Points on a hilly landscape, in no order, each with its height.
A ball rolls from a point to the lowest of its 6 nearest points, and stops where none of them is lower. Distance is the straight distance between rows; heights are no part of it.
Gepa: [ -6.1 -21.4 -23.1   1.4  14.3   5.0  -0.4   9.7  14.3   7.8   5.7 -12.5
  12.1  -1.2  10.0  16.2  27.2   3.9   8.2  12.6   7.0  -7.0  19.4   0.5
 -12.5   2.0]  h=46.3
Melad: [ 22.7  36.7  22.7 -16.0 -15.4 -17.5   2.1  -9.7  18.7 -36.3  -0.4  27.4
   8.8  -1.0 -10.9  -0.5 -12.6  14.2 -13.4 -37.7  19.9   4.2  -3.7  -1.7
  29.8  11.9]  h=65.8
mif: [ 31.1  14.0  29.9  18.6  -4.7  32.9  -6.7   5.5 -10.4  35.4  -1.0  17.5
 -42.0 -10.8 -12.1 -20.8 -40.1 -23.4  -3.9  -1.7  -2.2   8.4  -5.6  -8.0
 -35.0 -11.4]  h=21.6
kos: [-19.8   9.4 -43.1 -13.6  -0.7 -30.4   2.2 -16.2  16.7 -24.1 -15.8   5.0
  56.3  -7.3  28.5  15.7  14.2  15.1  -1.3   1.7   2.0 -26.8  10.3  12.5
  37.8  12.1]  h=47.1
vuv: [ -0.6  -0.1   7.0  13.4  16.9 -17.0  10.1   4.6 -21.9   8.2 -12.1 -11.1
 -24.7   7.1  15.7   4.6  -3.7  -5.7   8.6  24.6  -5.8   4.8 -12.1  -0.1
  -0.4 -14.9]  h=37.4
dulo: [  3.4 -17.0   7.3  -7.6 -11.5 -12.3   3.0  -2.8 -18.9  -2.1  14.4   6.3
 -25.2   7.8  -5.8   6.8   3.1  -1.4  -0.4   7.0 -10.4  13.2 -11.0   7.5
   2.1 -10.5]  h=38.6
zuka: [ -7.0  21.3  -2.1 -33.1   1.0 -12.2 -13.2  -8.7  14.3 -26.5 -16.7  -3.0
  13.4  -7.7  -9.5  12.4   9.3  14.0  -1.0 -28.9   2.1   6.2  -8.5   0.7
  33.3   1.2]  h=39.3
Mugog: [-51.5 -30.6 -19.4  26.1  15.1  19.5  34.1   0.4 -22.2   8.8 -15.5 -36.1
  22.2   4.6  13.0  -8.2 -16.1 -23.9  -6.4  31.5 -27.1 -16.5  -0.5   6.9
  -9.5 -20.1]  h=18.6
Rad: [-50.8 -29.3 -23.1  27.9  12.3   7.7  36.0  -3.0 -24.0   9.3 -14.5 -43.1
  36.4   5.3  16.0  -7.3 -16.2 -22.8   0.3  41.5 -38.4 -22.9  -1.9   7.8
  -7.0 -18.0]  h=25.5
nones: [ 47.8  36.5  27.1  -3.3 -18.7  -6.5 -20.2 -10.3  21.8  -8.8  -6.8  26.0
   5.6   0.9  -9.5  -7.1 -21.2  22.2  -0.8 -44.1  28.2   7.2  -7.3  -9.6
  13.9  32.4]  h=65.4
segug: [ 12.7   1.8  20.1  13.2   7.4   1.1   4.1   4.4 -38.8  11.2  -0.3 -24.5
 -30.8   9.8  -3.0 -16.0 -12.5  -2.3  -3.1  29.0 -11.8  -5.2 -17.9  -9.2
  -8.4 -16.1]  h=19.8
Bub: [  1.9 -16.4   7.1  -5.2 -10.3 -13.0   5.4   1.4  -1.6 -12.4  16.1  10.4
 -22.6   6.4  -8.0  14.2  19.0   4.0   6.8   7.9  -3.3   2.2 -15.3  -0.4
  -0.3  -6.1]  h=47.5
dapab: [-62.2 -42.4 -23.6  20.3  13.3   5.2  35.7  -5.3 -14.6   3.8  -6.6 -20.3
  26.5   7.3  12.1  -9.3   2.6 -23.1  -3.7  28.3 -20.0 -12.4  -2.4  21.6
  -4.8 -10.8]  h=32.2
Kegu: [  9.9  12.3 -22.4 -21.6  21.4  -5.8 -16.6   2.2  12.9  -7.3 -23.1 -27.6
  25.3  -7.3   1.6  15.8   6.4  14.4   1.9  -5.9   1.7  -6.8  -2.3 -10.9
  15.5   6.4]  h=31.4
ged: [-11.8   0.3  10.3  20.4  36.3  10.5  22.3   8.0 -24.0  17.9  -6.6 -28.4
 -23.4   8.2  11.7   1.3  -7.6 -18.5  12.3  34.7  -7.8  -3.9   5.4  -7.2
 -19.4 -23.3]  h=67.1
vofur: [ 27.5   0.8  34.1  10.0 -12.0  28.5  -8.1   1.2 -12.6  38.3  -3.9  20.4
 -33.0  -6.7  -6.4 -19.5 -38.1 -17.5  -6.7  -7.7  -9.5  14.6  -4.3 -14.1
 -30.3 -14.5]  h=22.5
Lesi: [-40.5  -9.4  -3.7  23.5  32.6   4.2  24.9   2.6  -7.8  18.7 -15.9 -21.2
  -9.4  -0.1  19.9 -12.2  -3.3 -31.3   4.1  30.1 -12.1   2.5  10.0  12.0
  -6.5 -20.7]  h=36.3
pazi: [ 10.1   2.6  24.2  15.6  11.8   7.2   9.9  14.1 -34.6  16.0  -4.8 -28.7
 -29.4  10.7   3.4 -17.1 -15.6  -3.1   3.7  33.8  -8.4  -5.1  -7.2 -13.9
 -19.9 -19.5]  h=50.3
lopid: [-17.3   3.9 -22.7 -33.1   1.0 -16.9 -17.7 -21.7  34.3 -26.0 -10.8  14.0
  33.0 -12.6  11.9  18.1  20.1  22.1  11.0 -15.5  -3.8  -4.0  -2.2   0.1
  34.4  11.0]  h=18.8
Roku: [ 13.6  -0.2  26.6   8.6 -19.3   7.5  -9.2  -9.0 -10.6  18.9   8.6  40.8
 -13.9  -4.2  -9.7 -18.0 -22.4 -11.8  -6.3 -12.6  -9.6  15.8  -6.0   2.8
  -8.2  -6.7]  h=22.6
Bagu: [-22.9   4.5 -40.2   0.1  11.9  -0.3  17.0   2.3  -9.8 -15.8  -7.4 -36.7
  59.0   3.0   9.8  10.0  21.5  14.0  -9.7  14.8   9.2 -12.0  29.4  10.1
  10.7  11.5]  h=64.4
lomo: [-33.3 -24.3 -12.2  19.5  21.6  -4.7  19.6   0.3   3.2   6.9  -2.3  -3.6
  -3.9  11.7  17.7   6.6  18.0 -12.4   5.4  19.8  -3.1  -3.2  12.2  13.0
  -3.6  -3.8]  h=17.2
turap: [ 26.5  -9.0  21.6  13.1 -13.1  10.8   6.1   8.1 -32.8  31.1   0.9  -6.6
 -31.7   1.6  -8.3 -21.5 -30.9   1.7 -10.3  12.7 -11.7  -0.3 -17.1  -7.7
 -23.3 -13.1]  h=47.9
mokan: [ 31.5  11.0  26.3  11.9 -27.1  14.9 -21.8  -3.6  21.3  12.4  14.0  40.7
 -25.8   0.6 -17.5 -12.2  -2.1   2.6  16.1 -30.3  15.8  10.4  -1.6  -9.3
 -19.1  21.8]  h=51.9
komo: [ 21.2   4.9  32.2  11.7 -22.6   7.5 -13.0 -12.1  11.7  11.0  13.5  47.6
 -34.0  -3.7  -6.7 -13.3  -9.7 -10.0   3.9 -24.8   3.7  23.8  -6.9  -1.7
 -13.0  13.3]  h=39.0
bul: [ 13.0  13.0  -8.1 -24.2  -7.8   4.5 -12.0  11.0  -0.3 -14.6  14.4 -18.1
  -8.1  -1.8 -13.2  14.1   8.9  13.4  -8.8 -10.8   9.1   8.6  -9.1 -13.5
   3.2  -7.6]  h=47.6
tazaz: [  5.8  -6.7 -26.1 -12.3  16.0   3.4 -12.6  18.8  15.7  -3.1  -5.7 -18.0
  11.9  -6.1   0.1  12.0  19.3  17.1  10.8   6.2  -0.2 -13.8  15.9  -2.6
 -10.7   6.1]  h=42.3
Lokof: [  9.6 -13.0  22.5  -5.6 -24.5  -5.0   4.3   0.9 -12.1   3.0  17.9  25.6
 -24.0   3.9  -9.2  -6.4  -5.6  -2.1  -1.1  -9.0 -12.9  11.0  -7.2  10.1
   1.7  -7.5]  h=30.4
Baso: [ -8.5 -15.0  -7.6   1.0  12.0 -15.3  -4.6   2.4   2.5   1.1   0.5  -6.6
 -21.5   3.4   9.7  17.7  22.3  -4.9  19.1  18.8  -0.7  -0.7  -1.1  11.5
  -3.1  -6.7]  h=42.2
num: [-50.5 -30.0 -22.2  21.8  13.2   6.5  23.5  -1.6  -2.8   3.9   1.1 -14.3
  17.5   5.0  14.0  -3.6   9.4 -21.8   4.1  18.0 -12.3 -15.9   9.1  25.3
  -0.3   2.0]  h=62.6
debuz: [ 18.9  -1.2   8.9  -4.5 -27.3  -0.7  -0.3   7.0   3.3  -7.9  26.6  10.7
 -17.4   2.2 -27.5  -5.1   1.6   6.8  -3.3  -7.2   3.3  13.9  -4.2 -13.0
  -5.4   1.8]  h=61.5
pege: [  1.7 -14.5 -12.6  -4.5   0.2 -14.7  -3.3   4.1   3.9  -2.9   9.9  -6.7
 -21.5   5.7   0.3  19.8  22.2   7.8  16.5  13.2  -0.1  -2.4  -5.5  -1.4
  -7.7   3.0]  h=66.5
puf: [ 34.4  17.4  36.2  13.4  -0.4  22.0 -13.4  -9.7  -5.0  33.7  -4.1  28.7
 -47.7  -4.3  -2.9 -18.9 -38.4 -25.9   1.4 -19.4   0.8  25.0 -14.8 -12.6
 -29.5  -6.1]  h=18.7
Zoz: [ -3.4 -18.1   1.4   3.2  19.2 -16.6   6.7   0.0 -13.7   6.5   1.5   0.4
 -24.6   5.2  11.6  11.1   8.2  -1.7  14.4  18.0  -5.5  -1.4 -17.4  10.7
   1.2 -18.2]  h=33.7
Zefu: [  9.8  24.8  -1.7 -31.2   5.3  -2.0 -12.7   3.5   5.1 -16.5 -11.7  -8.2
  12.3  -8.7 -15.7  12.2  -0.5  13.4  -2.2 -25.5   6.8  10.4  -7.2  -9.4
  24.3  -1.8]  h=45.3
pof: [ 18.9  -7.8  27.1  12.8 -11.3  22.7  -2.5  18.9 -22.1  40.5   5.1 -12.4
 -37.7   1.0 -16.2 -31.1 -26.6   1.9  -8.3  22.7 -14.9  -4.7 -11.9 -12.9
 -31.9  -6.2]  h=37.7
rako: [-22.3 -19.6 -18.6   6.4  22.2  -7.8   7.3   1.2   8.3   5.2  -3.0  -1.8
 -10.2  10.0  16.1  14.6  20.1 -12.5   9.8  12.4  -2.3  -8.9   8.4  13.9
  -8.8  -2.0]  h=26.1
let: [-42.3 -33.7 -26.2  10.5   2.3  11.2  22.9   6.3 -10.6  -8.0  19.2 -26.1
  31.9  14.9  10.6  10.6  18.6  -6.1  -6.8  25.5  -2.6 -30.1  21.3  14.9
  -1.3  13.4]  h=37.6
nug: [-22.4 -18.4  -4.3  13.9  28.6 -11.8  14.5  -6.6  -3.5   6.4 -13.6  -5.1
 -15.3   8.4  18.9   4.5  15.9 -14.7   9.5  23.0  -7.0  -2.0   6.2  12.7
  -4.0 -12.2]  h=24.9
nek: [-21.3  -5.4   6.6  19.2  39.8  15.9  25.7   2.2 -14.7  18.0 -15.4 -42.2
 -22.1   0.1  10.4 -15.5  -9.8 -24.9   3.3  34.9 -10.6  -7.0  13.3  -2.4
 -24.2 -22.2]  h=64.1
nezu: [ 59.1  22.3  15.5   4.1 -20.2  11.3 -31.8   2.4  36.7   4.2   4.0  22.5
 -18.1   6.2 -14.1 -13.9 -11.4  15.7  14.9 -41.8  28.3  15.0 -15.5 -14.9
 -11.9  27.6]  h=60.6
tavi: [ 44.2  35.6  17.0  -5.8 -11.6   1.3 -14.7   9.4  15.4 -13.9   2.3  23.3
   4.5   3.3 -16.4 -12.6 -17.5  16.9  -2.8 -41.7  24.6  13.3  -1.4 -17.2
   3.2  21.7]  h=71.9
razig: [  7.7  -5.1   4.4 -14.2 -22.8  -2.4  -2.4   6.8  -5.9 -10.6  30.5   5.7
 -10.2  -4.5 -17.4   6.5  13.5   9.0  -5.9  10.3   5.8   5.6 -11.2  -5.9
   3.5  -6.0]  h=50.9
bomog: [-13.9   0.6 -27.7   5.0  12.3   2.2   2.9   8.0  -2.0  -4.4  -7.6 -25.7
  49.6  -2.2  11.0   0.4  12.1  12.7  -9.8  11.2  10.5 -25.3  38.3   5.6
   3.2  12.3]  h=56.5
Tuda: [ -8.4  12.4 -18.0 -35.8   2.7  -8.7 -15.2 -16.7  21.9 -24.1 -17.5  12.9
  24.1 -10.2  10.6  12.6  14.5  20.5   9.0 -21.4  -5.6   3.7  -3.4  -1.5
  32.4   2.5]  h=9.9
rapu: [  6.0  14.7 -15.7 -31.2  12.3  -2.0 -18.7   2.9   7.5 -14.9 -17.3 -11.8
  21.2  -8.4 -12.3  16.9   9.0  12.5  -3.3  -8.3  -1.2   9.9  -5.5 -11.6
   9.9  -2.0]  h=32.8
Nalo: [-15.2   0.5 -48.8 -11.7  -6.3 -30.4   4.2 -16.5  14.8 -31.1  -8.3  13.1
  59.2  -9.9  20.1  14.7  22.5  15.9   1.0   0.5   7.6 -25.4  10.9   7.3
  38.8  11.4]  h=49.9
mebi: [  6.3  -3.9 -19.2 -17.8   8.0   2.7 -20.9  12.0  11.1  -9.0  -1.0 -20.7
   1.7  -7.5   3.3  21.1  16.1  12.2  11.0   8.2   2.0   1.4   3.1 -16.0
  -6.8   2.1]  h=39.2
Toli: [ 41.6  15.3  13.5   4.1 -22.6  15.1 -15.6  -0.1  24.5   1.5  10.9  25.4
  -7.9   8.3 -18.7  -8.5  -2.6  10.5  -0.6 -38.1  29.7  14.5  -3.5 -10.7
  -9.1  18.6]  h=59.9
mor: [ 10.0  29.0  16.7 -28.0 -12.6 -16.5  -8.4  -5.3  21.8 -29.2   6.6  14.4
  11.8  -0.7  -9.3  12.6  -6.6  21.9 -16.0 -41.4  16.4  11.7   4.2  -4.1
  34.4   6.4]  h=58.3
zafa: [ -6.9 -17.2   3.3  -2.4  -5.4 -18.8   7.3  -5.8  -8.3   1.1  12.2   4.0
 -29.2   6.9   5.7  16.6  13.5  -7.8  12.0  13.5  -9.3   0.4 -14.3   5.9
  -3.0  -8.4]  h=42.6
Rofi: [-22.9  13.7 -30.6  -1.4  14.5 -10.2  13.6   0.2  -8.9 -17.2  -6.1 -25.3
  63.1   7.1  16.7  10.2   9.5  12.3  -9.0   9.5   3.5 -26.7  32.4  19.5
  22.8   2.1]  h=53.1
ded: [-17.5 -21.2 -23.9   3.2  19.6   1.7   3.2   8.1  15.3   0.3  -3.4  -8.0
   9.9   4.5  16.5   5.6  28.6  -5.8   4.0  17.9   2.9 -12.7  17.6  11.3
 -13.8   7.4]  h=34.0
zol: [ 23.4   6.4   4.0 -16.7 -17.7   8.2  -6.8  11.5  -2.8  -7.8  21.7   5.0
  -9.6   5.4 -21.0   2.7   9.0   7.2 -10.7 -13.6  13.2  11.2  -4.4 -14.4
  -4.6  -7.4]  h=50.5
nifaf: [-18.6   7.5 -39.1 -28.2  -6.7 -27.5   0.4 -20.5  33.7 -26.6 -16.2  21.2
  47.9  -7.5  22.2  17.6  28.1  22.1   5.1 -13.8   2.4 -19.8   8.0  -1.3
  34.4  22.2]  h=34.8
Babov: [ 11.6  21.1   7.1 -22.4   1.0  -1.8  -7.9  -3.0   8.8 -30.8  -5.5  -1.7
  14.2  -4.1 -19.4  10.5  -5.0  18.7 -11.1 -33.1  16.7  10.5  -4.5  -7.3
  22.0  -4.3]  h=65.6
diges: [ 27.2   2.9  39.5  14.7  -5.8  17.8  -7.4  -4.4 -16.2  32.6  -3.2  28.2
 -30.7  -5.9  -7.5 -17.4 -35.0 -18.8  -8.1  -8.5 -11.1  15.7  -8.4  -6.1
 -21.2 -13.3]  h=20.0
tal: [ -5.4  14.3 -26.6  -9.8  15.1 -19.6  -0.9 -12.0   7.7 -13.5 -23.0 -11.2
  51.4  -8.0  17.2  12.4  13.4  18.6   0.7  -5.5  -0.1 -18.4  15.9   9.1
  25.0   9.4]  h=38.7
vodu: [  4.5   5.8 -28.4  -6.6  14.6  -3.0 -11.4   4.4  11.8  -5.4 -20.0 -20.2
  26.1 -10.3   8.3  11.5  16.8  12.6   7.5   1.3  -4.6 -10.7   9.7  -4.2
  -0.4   2.1]  h=34.7
Nopa: [-47.4 -34.8 -28.1   9.6   9.6   4.7  22.1  -2.6  -7.7   0.0  10.7 -13.8
  20.6   4.4  10.1   4.5  15.6 -13.0  -7.5  22.0  -1.4 -13.7  22.2  22.9
   6.1  11.8]  h=45.1
Nus: [ -2.2  -0.8 -27.4  -1.9  14.8  -0.7 -12.0  10.0   4.3  -1.9 -15.7 -28.6
  31.7  -0.1   8.1   9.8  18.5  10.3  -4.4  11.3   3.5 -14.6  26.3   0.2
  -5.0  13.8]  h=41.6
dupid: [-16.1  12.8  -6.3 -32.6  -0.6 -11.8 -13.5 -18.0  30.6 -27.5  -3.2  13.0
  20.7  -7.2   2.0  14.5  14.9  26.1  -1.1 -25.7   3.4   4.7  -7.9  -0.9
  40.9   4.2]  h=17.5
Sugu: [ -8.8  12.1 -18.8 -30.1  17.8 -13.3 -16.8 -10.3  14.7 -14.6 -28.0  -5.7
  26.0 -14.0   8.3  14.4   5.4  17.1   7.7 -21.9  -3.6  -0.5  -8.5  -3.0
  29.1   1.6]  h=21.5
lalu: [ -1.8 -12.3 -22.1  -5.4  13.3  -3.0 -10.2   7.4  11.9   1.6  -2.6 -14.3
   6.5  -2.5  10.7   8.6  28.0  11.0   7.8  17.1   6.4  -9.0  12.4  -8.8
 -12.3  10.7]  h=57.3
tupu: [-47.1 -20.0  -7.3  24.5  23.9  17.8  24.1   7.9 -10.4  17.5 -15.1 -31.8
  11.8  -2.1  13.8 -12.4  -8.3 -24.8  -1.5  29.1 -25.6  -8.6  11.2   7.5
 -11.7 -11.1]  h=6.1
noz: [ -1.7  14.1 -32.1 -21.0  13.7 -23.6  -6.8 -12.8  17.2 -16.8 -22.2  -0.3
  42.2  -9.1  13.5  17.2  16.4   8.3   6.3 -10.1  -7.8 -11.3  -0.4   4.4
  25.8  16.3]  h=27.6
Mumo: [ 50.5  34.1  28.4 -18.0 -16.7 -13.3 -41.5  -6.8  42.4   3.1  -1.1  22.9
  -6.3  -2.3  -6.1 -13.5 -23.9  17.2   6.1 -55.9  27.8  15.0 -22.8  -7.0
  16.3  31.4]  h=69.9
zubeb: [ 21.9  13.9  43.9  19.3 -15.8   5.9 -19.2 -20.8   7.4  17.7   2.9  46.1
 -38.5  -6.4 -10.1  -6.8 -13.1 -20.0   8.8 -28.0   6.7  28.8  -9.7  -0.2
 -16.0  11.4]  h=43.9
fisil: [-59.8 -42.3 -32.6  24.4   2.0   0.9  36.4  -3.4  -8.6  -4.1   5.8 -20.3
  29.4  13.9   9.7   6.6   8.8 -22.5   2.8  28.4 -20.6 -22.5   7.3  15.0
   3.4   0.5]  h=31.3
Zufo: [ 27.4  -7.4  26.2  10.1  -3.6   9.4   9.7  10.1 -36.6  15.8   1.6 -20.1
 -33.4   2.0  -5.3 -25.4 -19.6  -2.5  -7.4  30.0  -7.2  -9.0 -16.0 -14.3
 -29.0 -11.0]  h=61.3
Mizeg: [ 23.6  23.4  14.6 -17.0 -11.6   0.7  -2.8  10.3   5.8 -13.0  13.6   8.3
   6.8  -1.7 -26.1  -3.8 -11.5  14.4 -14.9 -30.8  19.7   7.7   1.1  -8.9
   7.7  -2.8]  h=61.4
Nobeg: [ 16.4  37.6  19.9 -29.7  -6.0 -16.0  -4.9  -3.7  20.9 -33.3   0.1  20.6
  16.1  -0.8 -17.2   2.2  -9.0  16.3 -10.4 -32.8  18.8   9.8  -2.8  -2.0
  37.2   1.5]  h=60.4
luso: [  9.4  16.6  -1.2 -33.7   2.3   2.3 -12.2   0.5   0.2 -26.5  -6.8  -7.1
   6.3  -3.4 -23.0   8.0   1.1   9.6  -8.1 -21.3  10.1  11.6  -0.8 -14.9
  13.9  -9.6]  h=41.7
rabes: [-52.9 -17.9 -15.6  22.2  22.0   6.1  24.2  -5.4 -11.0  14.2 -12.5 -19.6
  15.4  -2.5  13.0  -7.6  -3.0 -30.7  -2.5  26.3 -14.4 -10.2  14.2  15.5
 -10.0  -9.6]  h=30.2
kato: [-40.8 -29.6 -24.4  14.2   9.0   6.4  10.6  10.1   4.1  -2.0  15.3 -19.7
  22.9   8.5   3.4   6.0  21.1  -5.1 -11.8  25.3   2.5 -25.2  23.6  16.7
  -5.2   6.2]  h=44.1
zof: [-22.5  13.8 -47.6 -13.8  -2.1 -31.4  11.2  -9.1  11.5 -30.1  -0.3  -0.4
  54.7  -3.3  25.8  14.4  18.1  15.5  -6.4   4.5   9.4 -29.3  17.6  22.6
  40.3   5.6]  h=50.4
mirel: [  7.2 -10.7 -11.8 -17.7  -4.5  -6.2 -14.6  13.5   5.4 -12.7  17.8 -12.2
 -13.8  -2.1  -3.3  22.3  23.2   7.1   8.0   8.0   0.3   9.0  -1.8  -9.4
   4.3  -1.7]  h=43.8
Labo: [ 30.8  22.7  38.2  15.0   1.5  16.5 -23.4 -16.5   0.9  25.5  -3.0  41.2
 -43.8  -5.1   0.2 -15.1 -36.2 -22.7   5.2 -21.1   1.2  27.6 -15.5  -3.7
 -18.9  -3.9]  h=10.5
Larod: [ 10.8  -0.6  24.2   7.2 -10.8 -12.0   1.4  -1.0 -31.5  15.5   0.1  12.0
 -21.7   3.9  -2.8 -12.3 -15.6  -1.6  -9.4   5.6 -19.8   8.7 -21.8   1.3
  -4.3 -19.2]  h=39.1
lir: [ 34.8  24.1  21.0  10.4 -29.1   7.6 -35.4   1.9  31.8   4.1  15.1  33.6
 -44.7   4.2  -6.9  -3.1  -3.7   6.7  25.3 -35.9  19.9  28.1 -14.2   1.0
 -17.5  25.6]  h=60.3
pipo: [ 21.2  15.5  43.4  16.4 -25.1  13.7 -20.8 -18.0  22.6  12.0  10.8  47.4
 -44.6   0.3  -5.1  -5.5  -1.8  -9.1  22.1 -33.0  11.4  20.2  -8.6   5.7
 -21.4  15.5]  h=75.5
kipu: [ -9.0 -18.0 -24.6  -1.0  16.3  -9.2  -1.8   6.5   7.6   2.4  -2.1  -9.0
  -7.1   3.3   9.2  19.6  30.1  -5.0  11.5  23.0   2.2 -10.4  13.4   8.9
 -11.6   1.0]  h=42.5
Bilig: [ 13.5   1.4  23.7  14.1  -7.7  -5.0   1.5   8.3 -37.8  19.7   3.3   1.1
 -25.2   5.3   0.9 -18.6 -24.5  -8.1  -6.0  25.2 -15.8   8.2 -16.5  -8.8
 -10.5 -12.7]  h=49.7
mos: [-47.7 -31.3 -19.8  18.5  12.3   0.9  15.7   4.4   5.8   3.6   1.0  -8.2
  13.0   0.3  14.0  -3.5  17.8 -15.4   2.1  20.1  -2.6 -13.5  18.6  14.9
  -1.4  -1.6]  h=42.4
guba: [ 16.3   1.8  23.6  10.0 -14.2   9.1  -6.2   0.5 -28.5  26.9  -5.9   7.2
 -31.6  -4.4  -3.2 -27.1 -27.4  -4.3 -16.7   7.2 -17.9   7.8 -18.6  -6.9
 -10.6 -15.4]  h=29.7
ratu: [ 33.3  -0.7  30.7  13.1 -14.2  33.7 -10.3   5.6  -9.7  39.2   5.7   2.3
 -44.8 -11.6 -20.6 -22.1 -42.5 -25.2  -8.0   7.3  -6.3  12.3 -13.0 -10.8
 -47.0 -10.6]  h=9.0
Keso: [-25.6  -6.9 -30.7   5.2  11.3  11.6  12.4   9.2  -5.9  -6.0   8.9 -39.6
  52.5   6.5  11.1  10.3  15.9   1.5  -7.7  13.6   5.5 -22.0  32.4   6.2
   6.6  17.7]  h=54.9
kupo: [-42.4 -20.4 -10.5  22.1  23.7  22.4  27.7  -0.3 -20.0  18.8 -11.1 -38.7
  12.9  -1.1  14.3  -8.1 -16.0 -25.7  -3.6  33.8 -24.2  -8.1   8.3  13.3
 -20.5  -8.2]  h=13.4
tol: [ 11.4  -2.4  29.4   6.5 -27.9   2.3   4.2  -4.5  -0.1   9.1  21.2  45.1
 -16.5  -8.0 -14.5 -12.9 -11.6 -10.2  -9.7 -12.1  -4.0  15.0  -9.5   6.7
  -1.8   6.3]  h=28.4
lig: [  1.6  -6.5  20.3   8.3  -0.4  -6.2  12.3   2.6 -33.7  11.7  -5.1  -3.0
 -21.2   8.8   7.9  -2.9 -10.3  -4.9   0.9  15.9 -10.2   4.8 -23.1  -6.5
  -6.5 -15.7]  h=49.0
kotis: [ -2.9  23.7   9.5 -26.8  -3.6 -10.0  -7.7  -8.0  20.7 -37.2  -0.4  13.3
   7.7  -5.3  -7.9  11.5   4.4  20.8  -8.2 -33.3  10.4  11.3  -1.3  -4.2
  38.8  -5.6]  h=39.9
tobim: [ 30.0   9.1  11.9   2.5 -31.6  17.2  -2.2   6.5  11.1  -6.6  31.6  26.0
 -12.6  -3.2 -17.8 -12.5   4.3   8.2  -4.5 -19.3  21.0  11.7   6.0 -12.9
  -6.9  10.7]  h=60.5
Rafug: [ 37.4  13.6   6.4  -4.7 -24.8   8.5  -1.8  15.0   4.8  -9.9  23.6   8.9
   0.9   0.5 -24.5  -6.5   3.8  11.9  -7.4 -18.8  21.8   8.2   3.1 -17.7
  -4.6   5.5]  h=58.2
leg: [ 34.0  31.7  19.5  -1.6 -12.4  -7.9  -8.2   2.0   7.1 -19.0   5.1  18.9
  11.8  -1.3 -21.4 -10.6 -11.4  12.3  -8.1 -42.6  27.4  13.9   5.4  -9.7
  14.8  13.1]  h=9.8
Tiv: [  3.8  -6.1  22.9   4.7  -8.5 -14.6   4.5  -2.6 -27.4   5.8   4.5   8.5
 -29.4   0.0   4.8  -4.8  -5.6  -0.1   3.0  10.2 -11.8  11.6 -15.6   5.0
   6.4 -12.8]  h=38.4
Gufo: [ 26.0   0.4  26.0   6.5 -14.1  23.7  -7.0   7.8 -23.4  35.6  -5.7  -1.2
 -31.8  -2.5 -16.2 -28.8 -37.1  -9.1 -15.4  11.4  -9.2   2.0 -17.1  -9.0
 -34.8  -9.4]  h=31.1
zore: [ 15.1  -6.1  19.8   1.8 -31.4   3.5   2.1   2.2  -3.5  -7.1  31.2  29.5
 -24.4   1.5 -24.1  -3.9   4.7   0.9  -3.1 -15.7   6.3  13.3   4.3  -1.3
  -7.0   1.2]  h=50.2
lik: [-57.9 -33.9 -21.8  27.5   5.6   1.6  40.8  -1.2 -18.1   6.0   0.6 -22.1
  29.8  13.2   8.3   3.3  -3.6 -29.1   4.6  36.4 -20.6 -26.7   1.8  16.9
   4.5  -5.2]  h=27.5

Call two points neighbours if one is among the 6 nearest of the other. Go from one point of each pair to the other, from neighbour to neighbour, staying as low as possible. Name the highest point that can't be avoided.
Labo and tupu: Tiv
Labo and ratu: puf
tupu and lomo: Lesi
lomo and segug: vuv

Where does a ball stop that starts at each point below?
zore: Labo
zol: Tuda
mirel: Tuda
Tiv: Labo
